Each row is a point on a landscape with many peaks, with its height.
A climber steps from a point to whichever of its 2 nearest points has the largest rise for the distance, and stops where none of them is higher. Distance is the straight distance between rows; heights are no part of it.
fup height 175: [121 126  98 120 119 118 128 152  92 195 165  89 142 182 136 102 155 145
 114 121 183 158 136 106 177 120  96 132 178  79  85 166 149 100 134 145
 165 119 145 152  97 159 154 174 142 154 125 126 100 114 168 146]
gozu height 430: [ 80 157 141 107 148 177 141 144 107  74  76 163 132  87 130  92 172 172
 114  91 188  86 133 137 184  95 179 127 135 149 135  94 128 174 110 135
 155 135 181 157 149 171  99 145 135  83 146  65  85 137  78 102]
reron height 756: [ 84  78 103 142 169 131 148 116 123  96 161  66 106 106  93 176 101 122
 121 169 145 114 120 132 135 103 115 160 122 135 130 113 138 141 177 119
 159 100 137 110 106 119 115 165 129 176 179 149  71 121 157 123]
fulur height 214: [160 143 131 142  81  83 109 134 108 163 119 160 124 144 200  88 166 135
 133  82 160 182 168 126 178 149  99  96 168  62 152 122 142  83 138 139
 130 145 141 146 168 116 187 131 167  89  82  98 134 113  94 174]
dab height 680: [150 106 116 168 148 121 150 109 150 114 169  53 122 122 102 200  79 113
  96 170 121 170 109 118 136 154  89 116 122  73 108 152 142 108 193 157
 157  97 118  99  93 136 175 135 141 210 119 169  70 129 162 132]
Godus height 727: [115 100 122 165 172 150 162 137 136 103 169  51 101 102 113 203  83  96
 107 171 128 124  96 153 127 130 105 153 102 118 120 128 132 139 191 166
 146  84 137 113  88 131 157 172 124 199 154 159  55 146 171 118]
zave height 197: [155 140 133 153  83  96 125 125 117 128 122 147 123 121 205 104 128 115
 151 101 154 145 130 118 127 149  98  71 147 100 185  96 148  94 155 143
 102 129 152 116 157  98 174 150 145  84  78 102 132 142 108 152]
kela height 262: [134 115 141 117 164 137 122 132 147 115 153 141  63 144  84 201 121 161
 125 130 101 142 170 177 139 133 100 183  91 113  73 129 139 137 157 170
 177 125  91 106 106 145 117  69 146 149 166 151 131 115  80  88]
Defuv height 102: [126  99 123 105 121 127 135  97 129  92  77 131 137  94 137 164 104 165
 181  90 158  99 121  93 140  97 119  98 107 131 172 115 122 137 142 114
 141 109 142  50 130 131  85 135 137 100 115  80 121 161  92  89]
sas height 625: [130 100 137 137 147 165 170 133 103 105  95 146 106 146 127 146 118 161
 125 106 191  97 135 143 138 121 138 140 126 136 140 135 125 157 122 169
 137  71 172  86  96 130 126 158  93 124 141  90 128 143 157 112]
ratik height 677: [129  72 124 189 162 152 198 112 136  89 146 105 153 101 106 146  54 113
 123 180 118  77  62 138 119 150 141 150  80 208 159 126 137 143 154 160
 151 103 112  86 105 113 125 127  49 141 164 120 122 142 186 117]
lutir height 534: [120  65 129 153 137  90 123 130 119 114 139 149 117 142 155 173  76  92
 168 149 116 107 144 168  99 120  97 162 109 144 188  98 133 136 131 127
 122 102  85  67  87  96 109 142 118 133 156 128 145 125 122 120]
vol height 516: [132 137 141  75 122 141  66 144 130 171 110  84 103 145 107 125 167 170
 144  75 125 130 143 128 120 106 139 154  97 118 102 153 105 123 128 146
 112 115 127 138 125 135 119 155 161 133 116 129 127 147 140  73]
figu height 360: [147 140 141  70  87 115  68 139 117 164  79 153 167 158 164 138 143 134
 175  80 134 114 155  86 119 115 133 143 137  77 147 168  84 141  50 114
 104 104 123  77 107 162 107 143 149 138  70 106 161 157 119 112]
meki height 51: [138 146 140 182 154 163 200 103 161  70 142 159  79  86  89 120 116 134
  35 141 105 157 128 157 150 158 161 122 125 151 101  97 156 146 160 144
 170 164 152 195 180 115 158  56  95 107 154 141  91  91 117 183]
guf height 544: [157  76 103 119 112 109 133  99 111 152 113 106 119 167 126  80 128 159
 150  97 152 100 109 105 114 136 127 110 113 158 156 139 127  87 130 127
  83 108 142 112 135  71 127 157  93 101 131  94 176 138 188 107]
fid height 558: [ 96  99 145 149 149 130 137 146 130  94 158 175 142 124 154 180  81  92
 167 171 129  72 120 169 103 120 111 184 110 184 180  98 145 155 116 138
 129  92  77  64  87 123  96 116  94 130 151 117 145 147  99 111]
rof height 414: [140 119 129 123 108 114 111 134 126 135 155 192 163 169 139 128 126 130
 175 132 123  92 120 144 105 145 113 152 124 180 136 141 146 112  97 145
 133 137  76  90 116 142 101  72  87 111 126 102 212 135 100 109]
vupu height 554: [147 122 137  84 122 126  75 122 129 177  82  69 127 139 112 148 124 149
 164  89  97 143 139 100 110 111 131 136  83  93 112 157  84 134 136 127
 102 102 113  96 105 148 115 145 154 155  96 144 139 154 148  89]
pevo height 478: [165 150 123 120  89  98  79 116 117 189  74  89 168 139 181 100 118  90
 170  94  83 162 139  94 121 120 125 101 103  89 155 146  76 125 117  80
  97 138 124 116 146 122 137 168 163 130  59 161 149 139 146 160]
Minok height 469: [123 151 140 100 138 168 101 112 125 166  66  94 107 125  87 126 150 171
 133  78 108 159 159 136 170 109 172 146 100  89  83 134  84 164 111 134
 149 124 159 152 141 178 108 125 162 144 129 128 110 127 117  91]
sel height 645: [110 112 136 151 102  91  97 132  96 152 115 117 157 125 212 134  90  66
 176 130 117 126 128 149 139 107 108 135 145 108 180 109 119 136 146 118
 111 114 115  98 106 115 133 197 166 131 114 132 105 142 127 150]
Garo height 529: [152 115 145 149 105  87 107 137 124 160 153 177 113 184 152 166 109  87
 148 127 113 168 175 153  99 146  81 152 156  90 145 148 135 108 105 131
 114 118  75  91  95 115 162  94 137 147 115 163 171 102 120 142]
Bolid height 158: [144 123 107 142 109 130 142 145  81 175 119 101 125 170 159 116 131 143
 118  96 184 178 156 135 202 124 116 123 152  68 110 137 131 119 144 172
 177 108 175 133 107 163 173 185 150 139  94 107  98 131 153 146]
fidod height 74: [151 130 112 147 134 140 164  73 155 103 111  93 125 101  83 115 101 146
 101 125 106 157 103 101 142 143 155  89  94 151 122 129 126 123 155 117
 158 164 145 146 171 123 125  80 107 109 137 136 127 112 147 151]
ruzuv height 369: [147  90  99 120 116  94 107 109 132 152 153 132 148 166  97 130 109 132
 164 148  95 113 123 122 107 139 101 145 108 166 127 151 135 115 107  99
 142 143  73  89 116 118  88  96 118 127 140 137 198 116 133 110]
Lunat height 309: [ 89 134 108 159 165 154 189 124 122  94 140 170 171 102 105  84 112 116
  81 181 125 110 127 151 168 116 178 159 148 182 121 108 138 173  96 112
 193 161 136 168 149 157  96 104  73 117 189 125 137  90 128 174]
ren height 509: [164 144 118 101  81 101  60 119 124 204  96  78 160 144 160 113 140 134
 191  85  96 176 132  89 146 134 111 114  86  94 126 152  96 104 145 108
 116 137  98 108 142 145 138 129 173 142  57 147 156 145 128 122]
Nofub height 27: [110 135 134 147 166 182 200  95 155  53  82  89  75  78  62 141 123 120
  53 149 131 137 129 145 121 110 177 116 125 118 119  90 118 160 141 109
 122 119 196 168 142 123 124 140 108 153 160 164  55 112 153 162]
Ped height 583: [124 116 150 121 119 114  98 113 114 125  73 132 100 119 178 138  94 121
 150  97 129 122 159 150 144  93 144 137 116 100 167  96 107 161 142 113
 117 119 138  98 129 106 114 173 177 110 121 123 100 126 108 132]
simu height 611: [111 132 114 139 138 155 170 139 125 115 116 129 177 158 136 134 110 112
 115 166 175 101  99  85 112 115 126 117 173 122 131 151 127 148  75 137
 113  86 168 111  89 154 126 168  84 167 111 107 131 139 179 146]
kuz height 363: [114 171 146  88 149 153 108 141 155 124 103 147 105 128  99 112 165 112
  86 134  99 115 158 128  78 112 162 139 135 122  87 122  97 152  78 100
  73 137 144 173 144 103 108 124 130 134 141 162 130 121 139 140]
nugud height 427: [149 148 140 136 124 113 110 144 100 200  99 151 145 179 152 103 100  95
 115 136  74 176 183 169 142 111 142 172 145 110  94 148  77 164  70 102
 138 140 107 176 114 142 121 132 123 143 139 188 165  78 158 185]
milu height 480: [135 107 139 157 127 136 153 137 120 148 160 115 105 129 130  88 120 131
 112 119 109 105  84 151 100 154 151 136  86 194 123 116 136 116 165 165
  98 135 129 168 136  87 147 134  87  97 139 126 139 136 189 124]
dumom height 641: [116 167 126 151 112 104 118 140 148 140 191  97 144  95 146  83 173  90
  99 148  95 156  83  97 113 154 118  66 149 138 123 119 135  72 178 118
  97 181 128 213 170 101 165 132 150 117  98 152  98 129 131 170]
Sudi height 642: [156 107 126 154 143 107 127 121 151 119 170  77 109 128 130 207 100 114
 136 145 125 175 138 113 123 153  58  99 136  54 118 140 154  81 201 153
 132 105 101  82 104 126 190 122 167 179  99 166  88 126 120 125]
labo height 453: [121 138 149 146 133 149 136 149 116 150 148  88  84 110 147 108 133 123
 113 103 110 129 104 170 122 130 158 137  81 162 112  97 131 133 187 177
 100 127 151 188 140 109 158 157 127 102 144 135  91 142 160 118]
bipi height 729: [125  94 118 151 167 154 169 105 145  88 115  65 149  92  76 163  78 119
 141 157 103  91  58 108  90 130 146 126  66 185 134 143 106 144 148 146
 108 102 123  89 111 121 108 151  80 161 139 130 105 161 198  86]
det height 638: [112  97 111 129 133  91 130 107 146 114 201 120 127 127 114  86 140 117
 120 162 124  99  81  96  86 156 114 100 137 184 149 128 165  65 154 109
 104 153 109 146 138  61 130 109 109 111 145 127 146 124 149 115]
sufop height 773: [ 92 102  86 148 139 117 148 100 114 152 160  30 144  96 123  90 112 118
 116 150 110 125  76 117 139 119 156 119 119 175 134 103 128 116 192  85
 146 164 140 176 142 105 117 176 134 140 164 157  84 114 190 139]
mefa height 587: [124  66 148 127 157 106 127 112 142  85 114 129  78 102  98 181 100 127
 158 149  85  90 143 163  74 121 123 147  69 165 156  94 123 142 166 126
  90 114  91  69 112  83  98 127 129 124 164 147 128 128 120  87]
luti height 474: [ 57 132 141  95 148 121 132 138 100  75  97 174 129 116 159  79 137 115
 115 141 158  63 157 157 131  75 175 151 176 152 170  75 121 168  73  71
 104 136 149 155 136 108  74 186 135 101 190 117 102 107 103 155]
nizit height 497: [104  97 125  91 121 106 125  95  98  98  59 127  96 124 156  73 122 125
 127 115 150  74 168 142 107  80 166 124 162 139 182  76 107 155  91  44
  76 119 162 145 148  51  90 197 144  95 182 136 123 106 140 150]
vadit height 700: [144 147 110 150 110  92 130 105 165 113 181 132 151 105 120  97 130  85
 113 170  86 137  88  79  77 158 116  73 151 160 147 134 154  78 135  86
  94 175 107 162 172  84 141  89 120 115 107 159 142 122 126 153]
zeti height 695: [117 160 138 139 142 125 149 147 144 101 156 218 153 164 113 136 136  93
  83 193 123 135 153 126 101 148 113 134 205 106 113 150 143 137  47 105
 117 129 113 142 114 131 132  82  93 146 136 152 169  91 114 169]
gufaz height 280: [ 91 139 117 173 152 151 192 121 100  91 104 154 146  93 143  88 101 105
  82 165 138 121 134 159 177 106 173 127 153 153 148  81 132 168 119 106
 161 142 170 170 155 141 127 142  84 108 180 123  99 100 129 187]
kelo height 597: [100 147 153 117 129 110 123 148 130 101 126 209 116 134 148 135 137  79
 101 157 136 115 174 127  85 119 112 129 199  93 161 109 139 129  66  79
  88 137 119 130 130 100 127 120 143 119 144 135 138  96  92 166]
Mev height 504: [159 155 130 159 116 139 147 135 169  88 185 146 174 132 116 168 120 102
 130 164 136 128  67  83 113 182  91 111 149 137 123 174 162 103 125 163
 131 118 112  96 111 152 150  76  93 163  76 120 148 155 129 117]
zan height 628: [120  94 152 115 164 131 133 111 169  60 123 110  57  71  76 190 118 139
 137 140 101 113 135 145  74 119 119 119  77 140 143  96 137 125 191 116
  88 118 118  94 135  80 105 107 148 131 151 150  96 142  96  74]
sato height 475: [ 94 141 135 143 147 133 157 157 133  96 204 162 136 137 133 106 153  93
  82 171 157 102  98 116 103 146 101 122 192 160 111 133 169  98 108 147
 114 124 146 167 111 100 149 125  87 131 134 117 131 124 134 149]
lizi height 440: [124 156  97  98  92  91  68 145 119 221 129  55 175 137 169  62 153  95
 155 114 101 140 106  87 118 112 130  95 133 115 125 140 104 100 126  87
  75 148 124 172 142 117 146 190 162 135  76 160 121 143 161 142]
bof height 128: [114 125 130 111 111 125 109 154 106 117 121 163 148 137 177 154 129 137
 166  95 195 115 147 134 160 109  97 145 166 100 149 126 152 136 114 159
 151 100 137  76 102 164 120 159 150 119 110  75 103 152  87 115]
lop height 726: [123  84 112  79 144 101 113  93 165 104 139  96  56 117  47 170 158 185
 131 130 122 141 177  86  92 120  93 108 134  79 115 127 134  91 156  75
 114 136 119  90 141  90 105  99 188 152 145 148 124 113  98  92]
kirep height 790: [124 128 130 169 154 168 159 139 139 127 155  57 159 105 119 170  81  99
 125 159 114 104  43 147 102 136 132 124  83 168 113 140 124 147 174 188
 107  95 132 120  82 140 145 180  95 177 122 135  83 174 201 108]
rog height 593: [168 131 121 139 102 103 101 132 144 138 192 103 128 123 142 185 124 140
 167 126 116 166 130 127 148 166  60 118 108  95 100 156 161  71 202 172
 164 130  72  82 106 164 169  79 172 151  93 151 119 140  84 103]
Bok height 83: [176 106 112 161 118 139 174  58 138 108  84  84 121  95 117 138  95 176
 132 100 142 164 102  91 166 141 134  61  89 121 148 121 131 114 186 134
 163 128 155 102 166 136 135  99 115 107 111 111 124 133 134 135]
luv height 348: [ 62 139 122 139 178 173 167 153 126  93 167 138 133 104  94 111 135 122
  76 168 122 100 108 183 157 108 168 187 132 183  88 104 145 169 114 137
 173 147 138 184 120 152 103 117  91 152 206 135 106 112 127 132]
sodav height 393: [ 85 201 163 127 145 185 131 169 116  77  72 185 167  92 170 124 144 111
 113 125 167 103 127 156 170  92 182 136 153 136 138 101 114 193  86 163
 128 118 166 146 133 191 116 165 127 109 123  83  86 146  86 130]
Maru height 479: [163 128 165 157 112  96 102 137 122 178 108 168 109 182 154 142  88  82
 131 130  71 185 195 170 115 135 107 157 135  78 118 142  93 144 102 109
 117 136  81 131 113 122 151 103 147 142 120 193 180  80 134 178]
Tovi height 333: [123 176 153  87 147 176 125 107 162 101  67 128 102  89  74 114 155 142
 103 114  89 119 140 132  99 108 193 138 102 140  98 112  72 174  95 104
  94 143 170 164 160 132  93 102 125 126 143 152 130 121 120 114]
bap height 668: [159 140 116 182 133 110 138 113 142 149 135  84 171 126 127 148  72  59
 127 175  56 159  95 120 103 132 121 108  99 139 131 134 114 124 146  99
 126 144 101 144 127 119 154 140 126 170 102 197 127 113 176 163]
timo height 364: [115 150 132 116 132 102 109 134  97 169 105 176 133 155 131  72 140 118
 100 139  94 158 203 178 157 124 149 166 156 123 105 121 107 157  63  71
 151 174 111 195 153 132 119 111 140 102 185 157 158  70 103 188]
piz height 526: [186 120 139 107 113 135  85 136 145 179 115 117 127 157  93 137 149 183
 180  89  93 126 118 120  99 162 128 147  39 158  98 173  95 122 128 168
 101 108  74  91 114 142 117  74 106 130 107 121 200 155 148  71]
Vurap height 562: [190 135 140 123 108 130  95 114 153 176 105 109 127 150 101 121 138 148
 142  97  54 154 130 118  80 161 140 132  51 138  98 160  85 116 127 143
  82 128  90 122 156 116 133  87 116 131  91 157 191 131 161 103]
bafas height 847: [ 86  76  81 138 155 115 149  99 109 139 143  63 140 120 104 110  99 126
 128 165 138 110 118 117 138  96 141 135 136 154 138 116 132 128 151  80
 155 133 143 140 117 112 102 180 119 153 184 150  96 110 178 140]
Leve height 217: [127 103 101 133 145 134 151 138 112 116 178 141  96 162 102 150 147 177
  91 133 191 157 164 131 177 135  87 140 167 100  93 155 177 100 153 158
 216 122 143 119 101 145 152 112 141 133 145 104 106  91 105 130]
sekot height 258: [123 119 112 179 138 136 183 116 111 120 124 121 135 127 146 121  82 119
  98 147 145 149 124 154 164 128 137 118 139 129 142  97 130 152 139 137
 167 134 154 143 129 139 149 137 109 120 149 123 110 110 145 185]
diri height 39: [119 145 130 159 170 198 191 104 137  91  91 121  71  94  72 124 109 139
  45 133 109 156 149 170 157 135 194 149 108 142  87  83 122 180 136 130
 165 154 169 192 163 150 139  92 104 134 178 158  75 104 139 164]
fugi height 476: [125 115 117  88  92 102  94 142 114 136 156 189 138 173 144 100 177 173
 164  94 175  88 137 108 116 138  99 139 150 144 148 146 157 102  92 134
 125 124 105  88 125 115 109  98 119  90 112  58 205 147  92 106]
sames height 196: [106  99  88 120 140 124 130 150  88 162 192  94 119 176 105 124 155 169
 106 133 177 154 141 132 189 131 111 164 158 108  70 170 174 113 146 154
 216 129 129 155  97 157 150 145 143 151 155 120 101 108 147 130]
lok height 293: [144 105 142 109 142 107  99 131 150 142 173 169  91 174  69 164 149 171
 142 129  95 133 171 172 112 154 110 183 102 139  74 147 141 125 125 143
 157 145  62 111 119 118 106  57 133 141 168 146 185 116  93  95]
gik height 396: [125 156 118 132  85  72  79 163 105 205 170 100 169 140 193  87 133  62
 156 148  87 167 118 129 131 131  87 115 164 105 131 138 128  89 137  96
  98 176  87 169 124 126 154 167 170 140  96 170 119 127 130 174]
Luf height 579: [136  80 135 141 132 134 150 144  76 142 118 159  98 189 157 113 129 164
 125  90 200 113 149 168 163 119 124 162 140 133 136 135 132 138 111 170
 151  83 156 109  87 115 135 165 104 104 146  81 161 128 155 114]
ragik height 513: [169  65 113 145 124 129 179  91 105 148 110 104 105 148 111  73  99 159
 112 108 126 106 103 134 104 154 144 119  95 178 152 138 125 106 144 135
  95 116 135 123 137  66 136 143  73  96 159 113 167 125 228 122]
Vumi height 428: [113 156 158 133 125 141 119 138 140 129 121  92  90 101 150 106 137  99
 114 109 107 120 117 159  97 120 156 107 113 122 133  91 106 137 174 143
  58 136 160 177 145  96 148 173 148 110 122 156  82 142 151 136]
sevun height 586: [118  86 109 103 120 101 122 112 124 127 163 112 121 143 114  91 151 152
 142 122 155  90  94  88  87 133 114 104 130 170 149 136 149  70 145 130
  96 127 131 109 125  83 119 139 117 103 130 101 154 151 157  91]
Lises height 503: [183 104 120 118  85 106  87 122 141 156 122 107 150 141 121 154 132 169
 201  99 112 138 110  92 125 161  97 123  70 138 128 165 132  95 153 155
 138 126  72  53 125 154 124  84 136 130  88 122 184 158 108  85]
rodor height 115: [143 110 129 125 104 136 118 133 117  99 117 152 149 128 176 185 109 146
 199  97 197 102 126 111 150 117  85 113 126 112 173 127 166 121 138 152
 143  85 125  37  99 166 117 142 131 113  87  71 126 161  87  94]
milal height 532: [122 135 135 154 105 103 141 155 138 110 199 187 118 151 157 134 132  79
 128 161 157 113 115 117  80 158  70 105 198 111 162 126 183  89 110 132
  86 114 113 115  98  97 166 109 110 136 110 118 135 119 110 141]
dopu height 620: [111  92 144 158 165 148 179 120 135  90 144 160 137 122 120 146  79 121
 130 169 136  64  95 167 111 131 142 161 102 198 162 114 143 153 114 148
 138  99 103  84 106 115 100 111  49 125 172 113 155 132 133 111]
tunem height 485: [141 152 139 132 117 161 163 119 110  91  43 165 116 105 158  81 142 154
 100  78 186 126 144 132 170 111 180  84 143 113 163  90 113 160  98 130
 109 117 210 152 166 112 144 162 122  80 120  77 119 137 125 149]
nar height 145: [139 142 129 136 104 122 132 152  93 142 101 148 159 149 197 141 115 124
 143 107 198 158 156 141 197 118 103 123 178  59 140 141 132 144 127 162
 171  97 161 112  98 175 158 178 146 128  95  89  95 136 117 157]
Lerum height 437: [ 80 127 114  92 148 182 106 136 131 128 138  67  81 100  69 116 178 189
 123  91 138 112  95 121 137 117 162 135  84 163  81 129 130 133 169 151
 148 136 170 166 121 144 107 130 151 133 150 105  99 150 123  52]
vad height 537: [120  80 122 125 128 109 132  92 101 114  75 107  91 118 147 103 107 138
 138 104 138 110 162 155 133  88 152 138 122 130 168  85  98 147 139  80
 110 124 152 123 137  78  94 182 143 106 175 132 118 109 143 133]
Novus height 397: [121 179 162  89 118 148  97 157 145 142 105 114  98 124 123  85 182 113
  85 116 124 124 142 123  77 120 169 120 139 100 110 119  93 134 100 110
  36 122 174 203 145  90 151 166 151 126 122 158  86 129 150 135]
Dile height 319: [117 187 158 117 101 112  68 179 104 190 143 141 147 120 199  81 161  91
 131 106 101 156 143 179 165 125 140 148 134 111 110 115 120 134 130 160
 110 162 119 209 152 144 159 159 169 101 113 135  95 128 103 152]
lono height 386: [ 98 149 112 146 161 148 142 146 141 123 201 109 141 110 101 130 137 115
  88 163 113 122  89 145 150 134 144 150 132 168  75 127 151 132 148 153
 166 160 117 186 127 139 123 116 114 160 163 143  98 127 146 131]
fefi height 329: [152 107 144 124 133  94 102 127 139 156 149 154  90 171  96 132 126 131
 140 145  59 133 158 171  89 147 119 172 104 155 109 140 112 121 112 115
 114 147  64 128 116  92 113  73 126 131 160 158 202 105 130 123]
nume height 432: [108 172 121 110 144 164  96 100 122 185  59  61 139  99 108 110 118 137
 134  94  71 159 128 142 174 111 200 144  77 130  90 117  72 180 114 106
 162 151 148 178 157 195 100 128 145 143 153 152 113 114 146 111]
mot height 433: [154 160 119  96 101 148 111 133 144 129 123 158 183 135 113 133 165 181
 167 106 171 132 102  72 142 145 108  97 134 120 106 184 136 105  92 158
 144 120 137  93 138 189 123  79 106 125  73  74 173 157  96  96]
moleb height 303: [ 97 150 138 110 141  98 116 165 114 136 160 213 115 140 124 117 163 126
 103 153 120 149 199 180 151 126 107 171 187  99 101 121 148 135  91 106
 161 168  95 166 147 137 118  88 153 107 171 135 142  80  57 163]
soke height 357: [120 171 148 137 103  91  76 170 116 191 186 143 148 130 185 108 148  71
 138 142  75 165 130 163 127 136 112 148 146 122 108 124 137 110 137 134
 119 167  79 179 133 122 144 126 170 118 116 169 121 123 105 147]
tasip height 664: [142 100 132  72 126 101 106  90 154 121  84 102  80 131  87 182 141 183
 147  92 117 152 183  57 103 115 102 100 133  41 133 143  99  97 122  72
 109 113 118  63 129 115 107 107 187 153 102 137 135 123 101 106]
Kimer height 580: [133 115 145 161 119 101 136 135 140 114 174 161 107 145 151 181 107  76
 127 162 129 149 151 127  77 152  73 125 183  75 156 121 154 106 127 127
  98 106 107  95  99 104 175 113 136 158 110 150 132 110 116 148]
lonim height 599: [207 137 153 163 113 144 141 104 147 160  89  84 119 131 120 140  96 127
 135 103  75 178 115 121 119 172 141  92  53 127 112 143 100 121 172 171
 104 118 121 117 137 140 169  97 112 134  82 152 134 141 170 128]
tisi height 719: [138 108 103 169 141 105 144 104 137 158 170  60 144 109 106 102  88  97
 114 159  65 138  75 117 100 150 140 108  92 184 126 123 124 110 180  98
 129 170  99 168 138  81 130 136 121 142 143 176 118 107 192 142]
nesu height 240: [139 116 130 121 149 153 134 126 130 122 153 135  74 132  94 185 144 190
 118 100 148 150 166 156 165 133 107 156 110 114  87 132 153 127 167 173
 204 113 125 111 115 158 138  78 145 125 146 109 117 120  77  97]
vute height 291: [ 89 210 169 118 115 132  78 180 109 153 128 127 140  74 202  81 166  87
 127 112 107 121  99 168 155 113 173 126 122 135 121  89 110 150 142 163
 107 161 150 220 155 163 146 186 171  95 112 114  58 147  93 137]
vun height 528: [130 123 110  84 100 100  93 128 139 131 142 148 135 131 133  92 171 163
 157  98 156 102 116  87 109 123 108 106 145 138 156 132 146  84 117 111
 111 139 117 116 149 103 114 112 141  86 104  82 164 157  88 110]
luze height 551: [148 160 124 136 125 133 150 127 176  69 179 191 171 127  97 165 121  84
 115 183 115 105  89  78  81 156  99 107 160 137 129 165 162 114  68 103
 119 134  86  92 117 127 118  54  93 150  87 145 178 134  92 121]
Tel height 525: [124 103 139 100 119 126 112 158  97 141 139 183 102 205 150 106 160 176
 138  83 196  81 145 167 139 118 120 179 143 139 134 146 147 136  86 159
 135  90 132 100  96 108 117 138 119  97 143  68 187 138 120  84]
rup height 308: [126 138 148  86 154 169 141  72 152  98  27 115 107  91  67 142 132 158
 116 101  90 106 152 121 111  96 183 126  94 121 116 110  49 188  80  55
 120 142 172 123 165 140  65  97 132 128 154 140 135 117 113 114]
gofo height 64: [151 135 121 163 140 138 181  83 160  67 115 154 127  83  96 129 105 140
  94 148 122 149 131 115 151 142 142  84 115 145 134 106 145 130 145 105
 174 159 133 137 186 118 123  48 104  96 135 133 124 102  93 174]
gudi height 630: [185 129 139 168 116 114 139 115 150 148 113  88 125 130 130 154  78  84
 132 146  68 169 110 129  96 156 123  96  90 100 125 138 104 123 159 142
 102 118 115 119 125 121 168 123 124 151  82 180 138 130 173 159]
samef height 561: [136 151 117 126 125 148 186 120 127 116  86 129 166 141 126  91 127 118
  91 148 169 119 110  62 108 129 149  77 182 123 135 141 118 135  73 100
  93 110 195 141 136 129 137 168  76 125 119 114 131 130 187 168]
tulop height 399: [157 173 127  81  77 131  84 154 146 145 111 164 186 131 135 148 171 146
 167  90 137 132 113  57 111 137 112 112 132  82 134 183 112 120  69 133
 116 127 110  74 132 186 117  85 135 133  45  96 176 166  89 100]
Zum height 672: [125 105 115 142 148 173 180 122 130 102 133 100 131 144 102 160 107 151
 111 144 182 107  97 113 139 123 134 125 128 137 121 153 135 139 136 170
 149  77 165  89  88 152 138 158  92 156 129 106  98 155 170 106]
Ribob height 531: [ 88 129 147 119 140 136 157 143 115  77  89 193 130 128 163 129 110 100
 109 150 173  85 164 150 125 100 135 134 188 114 174  88 131 171  74  90
 106 110 152 117 113 115 110 151 122 115 157 114 120 114  99 167]
raf height 545: [160 121 120 124  98  99  86 140 138 139 172 150 159 132 136 181 130 125
 198 134 114 132 118 121 129 150  63 150 108 129 109 154 158  98 158 156
 159 142  52  65 113 174 123  60 147 144 103 126 158 149  64  80]
Lem height 466: [151 149 109 116  98 137 130 127 168 101 165 153 172 134  97 148 166 161
 132 134 169 134  80  56 129 160  89  89 155 122 115 184 167  90 106 152
 148 124 116  91 127 159 129  64  97 143  76  95 157 150 110 101]
sanef height 353: [103 199 154  86 130 165  94 154 133 107  85 172 166  84 143 131 156 130
 152 112 119 115 111 123 153 102 160 140 129 141 120 126 116 173  92 147
 127 136 137 136 149 198  91 114 142 112 112  97 112 161  61  97]
gazub height 320: [117 171 153  56 105 138  76 144 124 125  80 167 161 122 140 132 148 132
 159  96 125  93 133 114 119  99 151 157 120 123 139 138  91 164  57 116
 118 125 110 104 129 165  75 139 152 116  94  89 140 163  80  95]
mamud height 458: [ 98 143 129 122 140 168 164 135  98  67  72 167 116  86 139  70 184 163
  84  91 203 100 139 134 192 111 183  99 157 133 153  82 143 156 125 116
 133 135 212 181 173 131 133 162 128  58 141  71  92 123  89 146]
lubig height 91: [153  88 132 150 127 128 147  90 129  88  97 120 102  96 134 157 100 163
 155  99 145 136 133 113 133 128 117  85  83 137 169 102 143 116 189 137
 138 112 141  71 151 110 117 107 130  87 129 101 122 135 104 107]
rek height 724: [ 99 115 101 169 101  94 121 147 100 159 163 120 196 123 205 133  77  52
 182 177 116  97  76 140 129 118 106 139 141 162 186 115 144 119 153 121
 137 136  88 111 100 136 124 181 123 136 116 129 121 144 129 147]
zes height 605: [150 110 133  54 108  99  65 110 143 169  75  87 117 148  99 147 149 154
 159  90  98 131 163  59  67 117 123 117 104  72 137 167  67 102  89  74
  64 109 105  75 124 101 102 141 177 150  89 149 161 144 142  93]
tefov height 669: [126  90 126 117 159 127 129  97 158  74 138  73  46  90  62 179 137 162
 116 136 110 144 144 119  93 133 116 104 104 108 118 115 134 106 198 119
 118 127 136 112 136  86 129 117 163 155 146 165  85 126 115  96]
Fufel height 471: [ 89 123 124  84 156 157  78 162 126 150 153  87 102 138  95 135 170 164
 143 106 138 103 104 141 128 100 143 168  95 150  78 142 131 134 151 166
 140 116 121 133  89 153 103 152 156 141 144 119 111 158 124  51]
peteg height 234: [136 138 113 132  97  91 126 146  98 155 152 179 141 147 168  78 173 139
 110 108 166 166 161 138 186 140 103 114 186  96 127 130 163 104 121 138
 164 157 137 176 154 142 165 124 135  81 116  91 137  98  94 178]
bufab height 602: [131 147 127 155 122 112 141 138 159  98 166 208 173 130 125 156 110  76
 131 193 103 127 127 114  91 146 102 134 158 136 134 142 149 119  68  81
 150 158  69 102 136 134 109  62 106 140 105 155 185 107  85 141]
Kelir height 261: [106 149 123 123 133 116 131 166 108 129 169 200 142 149 144  94 175 134
  96 144 166 139 167 147 165 130 107 146 190 113 106 134 160 115  93 137
 166 152 123 173 131 141 148 113 125 103 146 104 132 104  91 160]
fefon height 522: [125 162 123 122 115 137 158 129 118 122  73 158 152 128 157  68 149 111
  91 130 167 127 141 102 141 122 155  78 180 104 155 118 112 134  81 112
  86 123 196 173 158 122 157 169 103 102 115 104 125 123 149 179]
Levit height 429: [ 96 145 122 116 144 140 127 168 129 139 186 115 129 137 118 114 170 116
  98 154 150 102  93 129 123 123 116 138 158 152  81 138 154 115 122 151
 112 116 145 179 100 120 137 162 122 143 140 125 101 141 161 120]
tuda height 405: [122 168  89 133 132 160 125 105 109 165  78  77 168  85 103  87 135 139
 117 108  95 175 128 120 201 114 188 118 104 140  97 125  98 158 111 102
 189 185 154 190 176 208 108 115 134 129 140 133 114 108 138 132]

Call two points neighbours if one is among the 2 nearest of the other. Go from one point of each pair to the other, from neighbour to neighbour, staying as high as possible. Name the lowest point that can't be avoided.
rek / lop => lutir
Zum / vadit => fugi
bafas / kirep => Godus
lop / zeti => luti

For each start below, name the point where the climber stops.
Dile => lop
sanef => Zum
fulur => Kimer
Novus => vadit
figu => zeti
tuda => lop
meki => vadit
Fufel => lop
gufaz => Kimer

Write out the way that a climber takes from each point below.
sekot => gufaz Lunat luv lono Levit sato milal Kimer
nume => Minok vol vupu zes tasip lop
Vurap => lonim gudi bap tisi sufop bafas
nar => Bolid fup sames Leve nesu kela lok fefi ruzuv rof fugi vun sevun det vadit
gazub => figu tulop mot Lem Mev luze bufab zeti
vute => Vumi labo milu ragik guf sevun det vadit
Lises => raf rog Sudi dab Godus reron bafas
